A landscape with many valleys, sampled at points; each row gives a point and its height.
From any point a ball rolls to the lowest of the 3 points nearest to it. It stops when none of these is lower. Distance is the straight distance between rows; heights are no part of it.
q_703: [  8 -23  21  -1  42  30   2  -2]  height 3.94
q_543: [-23  24 -33  53 -60 -42 -18 -15]  height 2.20
q_200: [ 11  62 -34 -37 -88 -65 -49  44]  height 1.22
q_297: [-15  13  -9  51 -16 -11  -8 -35]  height 1.19
q_867: [ 45 -33  44 -31  38  16 -24  49]  height 1.62
q_295: [-10   6 -18  60  11  42  20 -81]  height 0.39
q_566: [ 27 -12  16   5  38  45   3 -27]  height 4.21
q_795: [ -9  11  -3  19 -36 -37 -23  21]  height 2.62
q_917: [ 15  23  11 -21 -41 -54 -35  49]  height 2.52
q_214: [-34   8 -12  43 -31 -28   1  -6]  height 1.76
q_308: [ 10  12   9  38  -9  -6 -20 -24]  height 2.28
q_592: [ -1 -25  36 -19  26  -8   1  50]  height 1.12
q_730: [ 25   2  25 -15 -16 -44 -24  49]  height 2.71
q_597: [-30 -10  25   8   7 -17  14  27]  height 1.98
q_473: [ 50  64 -12   6 -71 -47 -61  -2]  height 2.01
q_305: [ 21 -36 -13 -33  58  73  31 -44]  height 5.58
q_313: [-34 -28  19 -24  41  12  50  11]  height 0.45
q_888: [  9  14  14  -3 -27 -50 -25  51]  height 2.91
q_935: [ 38  35   3   1 -46 -45 -47  12]  height 2.50
q_586: [-19 -30   0 -19  54  43  41 -19]  height 5.32
q_425: [-35 -43 -24 -51  58  50  86 -29]  height 8.34
q_127: [  3  37 -14 -48 -74 -74 -45  73]  height 0.65
q_875: [  7 -14  13   6  44  33  19 -16]  height 4.96
q_16: [ 17 -53 -55 -96  54  94  77 -46]  height 8.68
q_375: [ 43  12  18  27   0   5 -33 -18]  height 1.27
q_85: [ -3  23  -8  -2 -55 -60 -34  45]  height 1.97
q_715: [   1   63  -54  -13 -107  -58  -44   32]  height 1.40
q_705: [ 22   4  21  19  11  -1 -22   7]  height 4.42
q_826: [ -2 -47 -14 -56  62  78  42 -20]  height 7.31
q_89: [-38  -6   2  23 -21 -30  13  24]  height 1.32
q_726: [ -6   1  17 -12 -18 -55 -17  61]  height 2.95
q_310: [ -9 -35  17 -22  59  45  30  -3]  height 4.00
q_509: [  7  -5   0  29  25  46   9 -47]  height 1.52
q_578: [ 10 -15  31  -9  33  11   6  25]  height 1.78
q_857: [  1 -17  -1   4  50  56  20 -46]  height 2.97
q_225: [-18 -39 -20 -45  53  63  67 -42]  height 8.18
q_349: [-56  10 -21  69 -26  -1  17 -49]  height 0.59
q_52: [ 17  75 -40 -25 -96 -53 -55  29]  height 1.33
q_506: [  4  14   4  54  -2   0 -11 -40]  height 1.61
q_271: [ 18  45 -24  12 -77 -45 -57   7]  height 1.80
q_424: [ 48  -8  37 -15  19  -6 -26  39]  height 2.14
q_573: [ 36  -5  35 -23  17 -16 -30  56]  height 2.11
q_877: [ 24  12   4  50   0  14 -20 -43]  height 2.05
q_178: [-45  -6  -9  27  22  20  41 -41]  height 4.25
q_266: [-17 -17   0  16  30  27  35 -35]  height 4.63
q_855: [ 28 -32  34 -25  50  22 -12  35]  height 1.42
q_918: [-60 -14  -1  23   7   0  34 -10]  height 3.93
q_250: [-61 -34   0 -16  41  12  64  -9]  height 1.83
q_338: [  2 -14 -23 -10  46  78  48 -72]  height 4.08
q_45: [-20  -4  18  19  11  -3  14   1]  height 2.89
q_871: [ -1  38 -33  11 -90 -56 -43  24]  height 1.60

Write out the way that a ball takes from each point below.
q_271 -> q_871 > q_715 > q_200 > q_127
q_473 -> q_52 > q_200 > q_127
q_730 -> q_917 > q_85

Call two points neighbours if one is among the 3 nearest of the other. Go from one point of each pair to the other, from neighbour to neighbour, staying as low as possible. Name the highest point that can't be avoided.
q_89, q_295 -> q_214
q_295, q_85 -> q_795
q_127, q_313 -> q_918
q_89, q_375 -> q_877
q_297, q_509 -> q_506
q_592, q_297 -> q_597
